Points, in no order, along strands that fork, close into loops and pass close to each other.
Two points are linked if the straight distance between their rows is under 57.7. Some points are linked to none.
j276: [  2   3   0  -3  -5   2   6  14   4  -7  17  -7   7  15   1  28  17 -13
  16  19  18   6  -3  -9  -1   7  -4  -4   7  18  11  -9  -1  -3  12  -8
  -8   5   3 -15 -19 -13   6]
j943: [ 12  -3  -9  -6   2   1 -16  -8   8 -11  -9 -19   6  14   0 -17  -8  -1
 -21  11 -16   1 -10  13 -25  13   8  26  -2  -4   2  -2 -15 -13  -3 -18
   5 -14  11   4  23 -10   6]
j544: [ -2   7  13   9   3  -7   6  -7  -4  18  -4   3 -33 -30  -9  -7  10   8
  12  -6  -8 -16  34   5  -9 -16 -13   4 -17   2  -8   1  -2  13  10 -15
 -12  -2  -1  -8  11 -15   3]
j163: [ -2   7   1  14  -8 -12   2 -10 -19  14  -7  22 -20 -24  11   2 -19   2
  21 -16  -9   8  16  -2  16  -3   1 -10 -10  14 -21  13  15  26  -7  -2
 -20   4  -8  23 -21  24  -2]
j508: [ -6   1  14  -3   4  -9 -12   2  -1  -2  12  -3 -27  25   3 -20   7   0
  17   2   9 -23  -3 -19  17  11  32 -13  15   1  22  -9   0  -7 -11  18
  12  -2 -15  -8   0  12   4]
j75: [  0  13  -2   0 -12   4   3   8  11 -11  24  -3  -2  29   8  16  16 -10
  23  24  18   6  -2 -18   0  17   9  -3   9  19  14  -7   4   0   8   7
   7  -7  -3  -6 -14  -2   8]
j648: [  5  11  -9  -9  -7  -8  11  21  16  -4  14 -16   8  17   7  20  11  -7
  11  27  -2  11  -9   3 -21  18 -11  25   1   5   3  -5 -17   4  18   7
  -2  -9  -5  -8  -9  -7   3]
j108: [ -7 -21   4 -11 -13   6  13   6 -18 -24   3 -15  39  19  -2  20  16 -11
 -20   9 -11  13   1   8 -11  16  10  -7 -14  -2  12  17 -30  -6  -3  11
  12  14  15 -28  -7 -13  -4]
j478: [ -8  -6  13  -3   3   4  -3 -13 -11  -6  22 -17  -2  10 -10   1  10  -8
  12   7 -12 -19  -8  -2   6   5  21 -15  -5 -10  17   8 -12 -20  -6  23
   8  -3 -13 -17  -4 -10  18]
j374: [ -2 -16  -8  -7   5   8 -12  -9  12   0  -5  -9  11  13 -10 -10 -11  -5
 -16  -2  -3  -5 -23   8 -12  -3  11  16   1 -13  -7  -4  -6 -21  -6 -15
   5 -12   7   1  19  -7   8]
j781: [ 22  -6  -9 -11  -9 -14 -13 -13  13 -20   0 -29  20  20   7 -18 -19 -16
 -15  16 -15   7 -19  17 -18  25   5  38   3  -2  -3  12 -19  -4   1 -19
  -2 -18  15  17  16   0  -5]
j586: [ -7  -6   2   0  10   8 -21 -17  -1  10   0   4  -2  11   3 -35  -5  10
  -4 -19   0  -7  -8  -3  23  -1  33 -20  14 -16   4   8  10 -12 -31  22
  17  -4 -18  16  10  20  -1]
j515: [  2   9 -21  20   5   5  -9 -19 -16  -1 -12  11  12 -24  -8 -18  -2   1
 -27  -9   7   5   9  12  12  -2  10 -34  -5 -22 -13  10  23 -19 -11  12
  12 -11  -8  20  23  25 -17]
j336: [  1  -2  17  -6   3  -4   4   4  -4   1  -5  12   5 -24   3  31   2   4
  11  -6  -4   8 -14   4   4 -14 -32   1  -3  11  -6  10  -6  20  13  -3
 -17  30   1  -3 -26  -6  10]
j482: [ -2  -6 -11 -11   9  11 -11  -2  17   3   1  -4  11  16  -4  -8  -8   2
  -5  -2   1  -1 -23  -1   4  -6  12   5  11 -18   1  -1   4 -16 -13   3
  13  -7  -6   9  10   4   7]
j920: [ -3   2  12   7   7  11 -18 -11 -12  -8   7   0  -8   9   2 -33  -1  16
 -12 -10   5  -6  -2  -7  25   8  31 -22  15  -3  19   8  10 -12 -26  20
  21   0  -8   8   2  10   2]
j315: [  4  -1  -4 -17  -7  -3   5  25  13  -9  14 -10  18  15   0  34  18 -16
   6  24   9   5 -12  -4 -12  11 -15   6   6   6   7  -9 -17  -5  17  -5
  -7  -2   3 -13 -15 -11   4]
j498: [ -5 -33  -9  -8  -2  13  -3 -14  12   1  -4  -9  47   9 -13   7  -6  -7
 -21 -19  -6  17 -24  17 -12  -1  11   3  -8 -18 -15  16 -13  -8 -15   7
   7  14   4 -10  10 -10  -2]
j724: [ -1  15 -12  17   6   2   8  -4  -8   8 -13  13 -16 -13   8  -6 -10  10
   8 -11   9  13  30  -6  11  -8   2 -15   4  18 -11  -1  22  11  -7 -14
  -6   1   1  20   3  18 -10]
j490: [ -2  -2  19   4  -8 -10   6   1 -10   8  -7  18  -6 -39  -8  18  -6   0
   5  -7  -7  -4   1   6  -1 -19 -30   8 -18  -4 -10   5  -8  16  14  -6
 -20  17   5  -3 -16  -9   5]
j599: [-15  15  -6  14  -7  -1  25   2   6   5  -1 -10   4  10   6  14   1  -8
  19  20   0  17  15   8  -9  -1  -4  14  -3  18  -7  -3   1  17   6   4
 -11   0   0 -18 -25 -10 -11]
j733: [  3   1   3 -12  20  -1  -5   4   8   8 -12  16 -12 -24  -7   2 -10  11
  -3 -15  -2  -9  -4  -2  16 -15 -25  -1   8  -3 -12  -7  10   2   5  -5
   1   9  -7  20   4  19   0]
j999: [ -4  17  -1  -5  -4   4  11   0  18   0  17  -1   1  26  26  17  11   7
  29  14   3  20   6 -20   2  20  -3   0   4  15   6   5   6  25   5  28
   5  -4 -13   3 -19  15   2]
j522: [  1   8   2   2  11  -6  -8   0  -8   5 -11  10 -32 -15  -6 -24  -1  14
   3 -10  -2 -13  28  -4  10  -9   9  -8  -9  -7   0  -3   8  -6  -4 -10
   0  -3  -7   3  17   2  -3]
j409: [ -1   5  -4   5   7   9  -7  -5 -10 -10   0 -12 -12  14   0 -21   0   9
 -12   6  -1  -6   2  -2  -3   2  20   0  -1   2  15  -5   1 -20  -4  -9
  12  -6   7  -6  15 -16   5]
j347: [ -5  -7  -2 -11   5   6   5   7  -3  -6   5  -5  15   3  -9  15   0  -2
  -5  11  -4   2 -10  -2   2  -1  -2   5  -3 -13   6   4 -11  -6   0  10
   1   7  -3 -12 -11 -11   2]
j400: [  0   6  17   3   8  10 -17  -1  -8  -8  11  -2 -19  10   6 -19  10  15
   2  -4  15  -3   3 -15  23  11  23 -16  18   8  26   1   8  -4 -16  11
  14   4  -3   1  -3   3   6]
j585: [ -2 -24  -8 -10 -10  -3  -2   0  13   5  10 -25  35  18 -13  22   3 -19
   0  10 -27  -5 -20  13 -28  16   2  20  -2 -15 -14   0 -42  -4   8  17
  -3 -12   0 -23  -4  -5  -3]
j831: [  0 -25  -4 -11 -15   1   5   8  -6 -14   6 -26  38  23  -2  24  11 -18
 -12  11 -25   3  -7  12 -26  25   7   8  -9  -3   0   5 -47  -2   6  11
   0  -1  14 -32  -4  -5  -8]
j982: [  4 -28  -4 -14 -13   4 -12  -7   3 -12  12 -20  45  34 -10  21  14 -26
 -13  11  -9  -2 -16   4 -17  17  12 -10  -1  -1   5   1 -29 -24  -4  -8
   3  -3  18 -15  -3 -15   7]
j659: [ -4  -7  24 -13  14 -18 -10   4   1  14   4  -1 -31 -12  -6 -11   4   0
  25 -10 -10 -32  -8  -7  10 -15  -7  -4   5  -7   6  -9  -3   3   5   7
  -4  12 -24  -8  -3  14   9]
j34: [ -8  -4   8  10   8   8  -9 -21 -22  -5   6 -11 -17   0  -6 -24   5  12
 -12   2 -12 -18  14   1  -5  -3  19  -5 -12  -6  17   3  -5 -17  -4  -5
   8  -5   9 -15  22 -25   6]
j540: [ -4   5   6   9   7   0  11  -3 -10   8  11 -17 -22  -7  -3  -6  14  -3
  11  11  -8 -14  13   5 -17  -3   2   9 -10   5  11  -7 -14  -1   6   2
  -6  -4  -6 -22   7 -22   3]
j99: [ -1   3 -11   9  12   6 -18 -17  -6  12  -6  10   4 -14   0 -30  -6   7
 -11 -20   1   0   4   4  20  -3  19 -30   6 -21  -5   9  15 -15 -26  18
  11 -10 -19  25  18  30 -11]
j428: [  0  -3  -2  -3   8  -9  -4   5   3  10 -14   6 -32  -3 -13 -25  -6   5
  -5  -6  -5 -26  17  -1  -5 -10   5   6  -8 -14  -8 -12   3 -14   0 -20
   5 -16   3  -1  32  -1  -3]
j245: [ -2 -27  10   1   3   8 -12  -4   6   1 -11   9  11 -19 -20  -5   0  -1
 -41 -17  15 -13 -16  12  -5 -19 -11   4   4 -20 -10  -9  14 -22   0 -28
  -1  -5  19  -1  31 -12  -4]
j423: [-12  16  -9  19  -4  -5  22  -5  -1  13 -15  13 -15 -17  -8   8 -14  -3
  17   1  -8   9  34   8   3  -8  -8   9 -19   7 -27   1   3  16   6  -4
 -14  -7   0   2 -15   1 -16]
j366: [  0   0  15   7  -6  -7   3  -9 -13  12  -3  16 -24 -38 -16  -8   1   7
  -5  -1 -13 -12  31   6  -3 -11  -8   1 -28 -22 -12  10  -7   5   9  -6
 -13  -8   4   2   9 -12   4]
j667: [  8   6  -5  27   1   0  -7   2 -14  -6 -10  17  -4 -32  -7 -10   5  13
 -28 -12  20   7  22   8   9 -11  -8 -22  -6  -7  -5  -2  30  -4   5 -21
  -3   6  10  10  24  -2 -12]
j367: [  4  16  21   0   9   0 -17 -13 -11   2   5  -3 -19 -14  17 -12  11  15
  20 -12  -8   9  16  -1  18  12   7 -11   0  14  15  19   8  21 -15  17
 -11  16 -18   6 -19   4  17]
j596: [  5 -11  11  -3   8   2 -14  19  -2   0  11   3 -12   2  -4  -1  -3  10
   5  -9  23 -10 -21 -22  20  -6   0 -11  28   5  13 -18  17  -4  -1 -14
   7   7   8   4  -3  18   5]
j355: [ -4  -2   6 -17  13   0  -4   7   9   2  12  -8  -3  -1  -7  13   7   2
  13   7  -4  -9 -14  -8   6  -5 -10   4   7  -7   7  -4  -7   0   7  12
   1   5 -15  -6 -11   1  13]
j22: [  5   6  -1   0  12  -2   9   4   4   5 -21  24 -10 -31  -9  17 -10   8
 -11 -19   8   0   4   6   8 -14 -34  -3   4   9 -24  -7  15   9  14 -14
  -9  11   6  24   8  14  -6]
j354: [  0   9  21  11 -15  -1 -13 -16 -21   1  -1   9   3 -16  25  12  -1   6
  15 -12 -11  23  -4   1   6   6   3 -12  -4  22  -3  25  20  34 -17   6
 -22  22  -6  11 -39   6  18]
j660: [ -9   6  12   5  -4   2   6 -13 -28  -4   7  -3  -6 -16  -2 -10   3   2
   5   4 -22  -4  13   6   3   1  10   0 -23 -12  10  16  -9  -3  -4  24
  -2   1 -10 -14 -10 -18   8]
j673: [ -3  15  -1  -5  16 -11   7   4  16  15  -5  -2 -29   4  11   3   6   7
  33  -3  -7  -6   6  -1   0  -6 -12   6   4  16  -8  -9  -2  24   9   5
 -10   6 -20   3 -10  12   2]
j340: [  6  -6  16  12   0  -1  -6   4 -12  -1 -10  17  -6 -37 -11  -3   2  14
 -21 -14  12  -4  13   2   6 -21 -19  -5  -5  -5  -1  -1  19   2   9 -28
  -8  14  14   4  15 -14   0]
j406: [  4  -2 -10 -28   2   0  -2  22  24  -5  -1  -3  21   6   2  20  -2  -3
 -10  12   6   7 -25  -6  -7   2 -21  18  16  -7   0  -7  -5  -4  10   0
   3  -1   2   9  -4   3   4]
j901: [ 10  -1 -16 -13  -6   2 -11   9  34   1   5   0  32  16  12  -4 -12  -9
 -15  -1  20   5 -47   2  -4  -5  -7  13  26 -14   0  -5  13 -16  -6  -8
   7 -15   9  29  14  10   0]
j246: [  7   8 -11  13   1  18  -1   6  -8 -17   1   2  15  11   9 -11   1   8
 -29   3  20  11 -11  -1   9   2  10 -13  12   1  17  -6  18 -14  -9  -3
  15   4  11   4   5  -3 -11]
j204: [  1  18   0  -5  11 -12   8  11  20  14  -2 -11 -27   1   4  -4  13   0
  22   7  -9  -9   6   5 -17  -5 -16  18   2  14  -1 -16 -12  13  15  -3
  -8  -1 -17  -7   2  -4   4]
j218: [  1  -3  13  23 -19 -22   8  -5  -9  15 -11  14 -33 -24  -9  -3 -12   5
  26 -23  -4 -14  34  -4   2 -18  -6  -5 -17   6 -25   5  27  21   7 -29
 -11  -2   9  -3   1   4  -6]
j505: [  2   6  22   5  -5  -3 -10  -7 -15   1  -5   9   0 -24  17  19   0   8
  20 -12 -11  16  -9   6   3  -7 -14  -7  -7  16  -4  20   8  32  -5  -1
 -24  27  -6   4 -33  -3  18]
j395: [ 19 -20  -2  -8 -17 -11 -16 -17   8 -15   7 -34  21  20   2  -4 -12 -30
  -6  17 -15  -5 -25  12 -30  25   7  29   4   1  -2  -2 -35 -11   9 -20
  -9 -20  15  -1   8  -6   1]
j839: [  2  19  -9 -18  -3   0   9  14  19  -4  13  -9   9  23  18  17   9   7
  17  19  -3  16  -1  -8  -8  19  -8  15  -1   1   7   3  -5  13  11  22
   6  -5  -9   2 -10   8   3]
j192: [ -8   4  13  -5  -4   7   4 -14 -22 -14  15 -12   6   2  -5  -6   4   1
   6   4 -20  -3   0   2   8  12  17  -7 -13  -9  13  23  -8  -7  -8  37
  10   5 -11 -18 -14 -12  12]
j957: [  3 -14   9  -3   0   0   1  12   1  -2 -13  12  -4 -24 -18   0  -5   3
 -31 -12  15 -14  -1   0  -4 -16 -22  10   5  -4  -8 -16  14 -11  11 -30
  -3  -1  22  -1  23 -11  -7]
j625: [  7 -23  -4 -10 -11   2 -11  -7  -3 -11   3 -26  27  19  -3   7   1 -23
 -18  16 -11  -5 -17   7 -30  17   8  10   2   1   5  -7 -33 -19   3 -17
  -5 -12  19 -16   6 -17   3]
j185: [ -2 -21  -3 -11  -5   6  10  17  -6 -24  -1  -6  35   9   4  19  13  -8
 -27   5   5  21  -4   8  -8   9   0  -4  -8  -3  14  11 -18  -7  -8   1
   8  17  15 -19  -4 -15  -8]
j425: [  3  -8  12  14 -11 -23   9   4 -18  14  -4  17 -36 -20  -6  -8 -20   1
  29 -21  -5 -16  13  -9  13 -11  -4  -1 -15   3 -16  -4  19  17   2 -11
  -7   4  -1  -4  -9  14  -3]
j202: [  9  15 -21  21   8  12  -2   1 -11  -5  -8   8   9  -7   7 -16  -1   9
 -29  -3  19  10   2   3  13  -1   3 -22  10  -3   7 -11  24 -10  -8  -2
  10  -3   6  15  16  10 -17]
j479: [  3 -10  -6   0  -1  11   4  13  -2 -22   0   2  27   4   4   9   7  -2
 -29   5  20  16 -13   0   3   0   0 -12   4  -1  19   0   4 -13  -8  -5
   5  15  13  -7  -3 -11  -7]
j135: [ -5  17   7   0  14  -1   5  -2  -1   2   3 -15 -24   6   5 -13  19   7
  18   6 -13  -6  18   6  -7   7   7   1  -8   3  15   0  -9   2  -2  17
  -1   1 -19 -15   4 -15   8]
j313: [  4  22 -21   4   9   0   8   6   6  13 -15  10 -18   4  17 -10 -11   7
  13  -3   6  10  22 -12   6  -3   0  -6   9  16  -4 -10  10  10  -4  -4
  -1  -8  -4  25   7  22  -7]
j697: [ 16  13   0   8  -4  18 -17  14  15  -9  18   1   6  22  19  -4   7   9
 -10   9  29  12 -21 -20   7  12   3 -13  28   9  27 -10  16  -4  -8   0
  16  -6  14  20   4  12  -5]
j531: [  3  -9  19  -1   4 -23  -1   6 -11  15   0  10 -36 -18  -3  -6 -10   2
  30 -17  -5 -27  -4  -9  13 -13  -9  -2  -3   4  -5  -8   7  14   8  -2
  -6  11 -13  -5  -9  18   4]
j114: [  9  10 -21  -8  -9   9   6   8  16  -7   8  -1  28  27  20  -3  -9   2
 -14  15   0  15 -16 -10   0  12   4   4   9  -7   9   5   6  -4  -5  19
  19 -13   2  20   6  13  -5]
j703: [  1 -13  -6  -8 -20   2   3  -2  -3 -20  18 -14  36  41  -9  22  16 -26
  -9  22  -9  -6 -10   0 -12  23  15 -13  -7   7   9   0 -25 -24   5   5
  11  -8  11 -17 -10 -14   4]
j158: [-14   1  12  15 -17  -2  22  -1 -20  -5  10  -4  13  -2   1  17  11 -17
  16  14   3  11  12   7  -3  -3   2  -3 -10  10  10  11  -9   5   4   8
 -11  12   2 -27 -28 -23  -2]
j445: [  2   5   2  20  -2  -8   1  -2  -9   9 -13  13 -26 -23  -4  -8  -8  12
  12 -21   9   0  32  -4  10 -15  -2 -11  -3  13 -14   0  29  12   2 -30
  -7   3   6   9   9   5  -5]
j776: [  4 -10  -9 -27  -4   1 -11  14  31  -3  -1  -4  35  12   1  12  -5  -7
 -15   3  13   5 -40   3 -10  -3 -12  19  22 -10  -6  -4   0 -15   1  -7
   5  -7   5  16   7   2   4]
j715: [ 17   4 -25  -5  -5   8  -7   0  29   2   5  -6  45  21  18  -8  -9  -4
 -21  -1   6  17 -35   6  -6   4   1   3  15 -17   0   7  13  -8 -12  10
  17 -14   5  28  21  14  -6]
j143: [  7 -17   8  -1  -1  -8   4  19  -7   1  -7  10 -16 -17 -15   0 -15   4
  -1 -20  18 -18  -6 -14   9 -16 -21   4  13   5  -4 -20  27  -5  13 -31
   2   5  21  -7  10   4  -4]
j848: [  4  11 -10 -12  20  -6   1   7  13  17 -10  11 -22   3  17  -1  -5  12
  18  -9  -2  -2   3 -16  11  -4 -11  -7  14  12  -5 -10   1  20   2   5
  -5   1 -13  28  -1  29  -2]
j226: [ -4   2 -12  -1   4   5  17  10  -3  -2  -8  10   9 -11  -1  12 -10   2
  -9   3   3  13   3   0   7  -4 -14   7  -6  -4  -4  -2   0   6   4   4
  -6   8  -1   3  -9  -3  -9]
j228: [  0  -1  -7   5   1   4   1   3  -8  -2  -7  -1 -18  -2  -7 -16  -6   4
 -18   1   3 -10  12  -3  -7  -5   7  10  -7  -1   0 -12   5 -12   2 -26
   3 -12  15  -5  23 -17  -3]
j737: [ -5  15  -7  -4  -8   6  16  -2   6   0  14   5  -2  27  23  -2  -1   3
  13  13   6   9   5 -27  13  16  11  -5   9  13  11   1   3  13   1  32
  15 -13 -12  11 -15  20  -3]
j383: [-11  16 -13   9   0   0  20   5   8  10 -13  -2  -4  -3   1  11  -1  -1
  13  13  -6  16  25  12  -9   0 -12  23  -9  10 -17  -2  -8  18   6   1
 -13  -5   0  -7 -14  -8 -11]
j29: [-15   6  13  15 -21   2  20  -9 -28 -10   0   8  12  -9   4   3   0  -8
  11   7   1  18  15   4   6  -5   8  -5 -12  11   8  20   5  10  -1  13
  -5  14   0 -18 -31 -17  -1]
j802: [  0  14   3  -4  13  -9   9   5  15  20 -13  -2 -34 -18  -8  -6  12   3
  10   1 -15 -15  23  10 -19  -8 -22  18  -8   6 -14 -11 -19  11  14  -4
  -9  -7 -11  -6  10  -6  -1]
j687: [  6 -15   8 -10   5 -10  -2  23  -3   3   3   2 -18  -5  -9   5  -9   1
  14 -14  16 -20 -17 -19  13 -12 -15  -1  22  11   0 -22  19  -5  13 -23
   6   8  11  -7  -2  14   5]
j118: [ -7  14   4   7 -14   1   8  -2   5  -3  17  -1 -19  33  17  -6   9  -3
  24  14  20   0   8 -23  11  16  24  -6  12  31  15  -6   9  10  -2  18
  13  -9  -9  -1 -15  12   1]
j534: [  3   7  -6  11   4  -4  15  -1   4   5 -24  28  -3 -33 -13  24  -8   3
 -13 -12  10  13  25  12  -2 -10 -27  -5  -9   6 -29   3  11  13  12 -16
 -18   5   9  21   6   5 -10]
j349: [ -2 -26  -4   3   3  12 -12 -14  11   3 -13   0  18   0 -16 -10  -8  -6
 -34 -15   6  -2 -20  14 -13  -8   3  11  -1 -18 -14  -6   1 -23  -7 -23
   1  -8  13   1  29 -12   1]
j311: [  2 -17 -10 -25  -9  -3   3  22  13 -14   2 -10  35  16  -1  27   3 -15
 -15  17   1   9 -23   2 -15  13  -8  14   4  -8  -1  -2 -24  -8   5  -1
   0  -3   8  -9  -7  -8  -2]
j861: [ -7  10   4   8  -3  -5   9  -9 -15   7   4  11 -14 -10  12  -2 -12   2
  22  -4  -7   8  12  -5  20   0   5  -4  -8  10  -4   7   7  21  -3  15
 -11   7 -14   7 -28  12  -1]
j5: [ -7  -6  18   2  -3  -7  -7  -3  -9  -7  27  -9 -18  20  -8  -7  14 -12
  22   4   3 -28  -5 -14  17  12  31 -23   8   2  20  -5  -4 -16  -7  22
   9  -7 -19 -15  -5   5  12]
j339: [ -3  -9  -3  10   1   9   2 -25 -22  -5   2 -16 -10   3  -3 -16   6   2
 -21  10 -19 -13  19   7 -27   9  13   7 -17   0   9   0 -20  -7   4  -8
   3  -8  14 -19  20 -28   0]
j18: [  1  19 -14  -8 -14   8  14   0   7  -9  10   2   9  35  22  -8  -4   3
   4  20  -3   9  -3 -16   1  17  14   4   4   8  10   7   0   2   2  31
  26 -19  -7  13  -3  13  -3]
j187: [-14   2   4   7 -10  -1  23   7  -3  -2   1  -7  19   2   4  25  11  -7
  17  14  -2  23  13  12  -8   3 -10  10 -12  10  -1  12 -12  18   4  12
 -14  14   4 -25 -30 -12 -10]
j24: [ -1 -18 -13   8   6  13  -7 -18   4   1 -10   0  39  -3 -11  -6  -4  -2
 -33 -21   1  12 -17  22  -1  -5   7  -7 -11 -25 -13  12   8 -13 -17   4
  10  10  -1   2  19  -4  -6]
j9: [-13  13  12  13 -15   1  16 -13 -20  -4   6   4  -2  -2  10   0  -5  -4
  21   5   0  14  14  -3  17   1  11  -5  -4  19   1  13  11  17  -3  19
  -4   8  -8  -7 -35   1   1]
j888: [  3   1 -11 -16  -4  -6  -9   8  20  -6  10 -11   6  28   5  -2  -8  -9
   3  18   2  -5 -28  -5  -6   4  11  15  11  -9   7  -4  -5 -16   1  -4
  12 -18   0  10   5   3   9]
j493: [  2   1  14  11  -7  -9   9  -3  -5   5 -18  28  -7 -41 -13  15  -5   7
  -8 -10  -1   6  23  10  -2 -17 -27   0 -20  -3 -21   9   4  16  14 -16
 -20  10   9  12  -3  -8   0]
j800: [ 10   1   7   5   9  13 -19  14   9   3  12   3  -6   9  10  -8   3  15
  -8  -5  28   0 -20 -21  18   3   2 -18  33   5  20 -15  18   2 -12  -3
  13   2   7  20   1  23  -5]
j438: [ -5  13  -2  19 -11 -11  13  -9 -12   9 -14  29 -15 -33  -7   9 -20   0
  15 -10 -11  12  27   6   9  -8  -8  -5 -22   0 -30  14   7  17   4   0
 -20   0  -1  18 -19  13  -8]
j487: [  9  12 -19  25   4   4  -7   3 -11  -2 -12  12  -8 -19  -5 -17  -1  10
 -28  -9  21   3  16   6   9  -5   1 -24   3  -6  -6 -12  29 -15  -2 -17
   7  -6   9  16  28  12 -18]
j820: [  4   2 -10 -11 -14   3  -1   5   6 -19  18 -12  17  36  -1  12   4 -15
  -3  26   2   0 -18  -8  -7  18  15   2   2   2  11   0  -9 -20   6   6
  14 -13   6  -5  -4  -6   6]
j102: [  2  -6  -2   6   1   8   5  -8 -13   4   4 -16 -10  -8  -1  -3  14  -3
 -11  13 -11 -11  18  11 -34   8  -4  20 -10   0   3  -6 -28   4   8  -7
 -10 -12   9 -25  16 -27  -1]
j780: [  1   4 -16   7   2   1  20   8  -4  -2 -21  22  10 -22  -6  13  -9   1
 -20  -4   7  20  19   9   3  -3 -20   1 -12  -5 -15   1   5   7   3  -2
 -10   7   4  14   1   1 -15]
j626: [ -7 -40 -10  -6 -11   7  -5 -19   9  14   4 -13  35  14 -19  16  -8 -27
  -3 -10 -11  -5 -24  12 -26   3   5  18  -4 -13 -20  -3 -42 -10   3   0
  -6 -11   8 -17   0 -11   4]
j696: [ 10  16  -4 -14  12  -4 -14  18  20   4  -8   3 -22  12  10 -19   0  13
   5   0   8  -8  -6  -9   2  -5  -3   5  21   4  12 -17   5  -2  -1 -12
   9  -5  -1  18  13  12   3]
j468: [ -1  23  14  -7  20   3  -5  -6   4   1   0 -12 -20   5  16  -8  21  18
  28  -3  -9   9  26   2   7  13   3  -6   0  12  14  12   2  18 -11  21
  -4  11 -20  -4  -7  -1  13]
j806: [  0  -4 -25  17   3  11  -4 -24   1   4 -14   8  33 -10  -9 -11  -6  -6
 -35 -14   9   3  -9  21   7  -6   7 -19  -9 -27 -21   5  19 -17 -15   8
  13  -4  -2  13  24  12 -16]
j128: [ -6   2   9   5  -2  -2   7 -10 -19   7   0   9  -9 -26 -13  -6  -5   2
   0   2 -22  -6  16   6   3  -7  -2   7 -29 -22  -6  12 -11   3   1  14
  -7  -2  -8  -6  -6 -11   0]
j961: [ -4   6  11 -17  16 -16  -8   8  16  14  -7  -3 -33   9  -3 -21  11  -1
  20  -3 -10 -34  -3  -2  -7 -12   1   4   6  -9   6 -15 -10  -3   4   5
  -1   1 -25 -10  15   7   2]
j923: [-10 -32 -12 -10  -6   9   1 -14   9   5   4  -7  39  17 -17  14 -12 -17
  -6  -8  -6   4 -27   7  -8  -5  12   8  -5 -17 -15   8 -21 -15  -6   6
   4   1   2 -12  -1 -12   4]
j83: [  4  14  14   0  16  -1 -13  -5 -12   4  -5   5 -24 -24   2 -16   8  19
  12 -13  -8   0  21   1  14  -4   2  -9  -5   3   9   9   6   8  -6   0
  -6  11 -14   6  -1  -1  10]
j899: [ -8  -1   2   7   1  -1  12   3   5   0   0   3   4   6  11  34  -6  -4
  20   3  14  10  -6  -4   3 -12 -15  -1  11  26  -8  -1  13  26   7 -16
 -18  16   9  -3 -27  -1  -3]
j578: [  1   4   3 -17  13 -12 -20  12  17  11 -16   4 -27  16  -1 -30   1   6
  11  -9  -1 -26  -7  -4  -1 -12   9   3  16 -10   7 -16   2 -10  -5 -11
   7  -6  -7   2  23  12   3]
j76: [  1   0   1 -20  20   4  -4   5  13   4  -2   3   4 -11  -3   7  -1  13
   1  -4  -4  -1 -13  -6  13  -9 -20   3  12  -8   0  -1   2   6   1  10
   5  11 -13  12  -5  12   8]

A piece is two or more points that can be reached from each other along the links. Count, over all rows, the pieces, the separate loops (a circle has one, a figure eight two, a Y none), the forks (points with three links) and the tips (points with one).
pieces: 5
loops: 6
forks: 5
tips: 3

How many points has the smallest loop of links through each point below? Write 0 if it is on no loop.
j776: 12
j423: 10
j83: 12
j75: 8
j888: 10
j347: 8
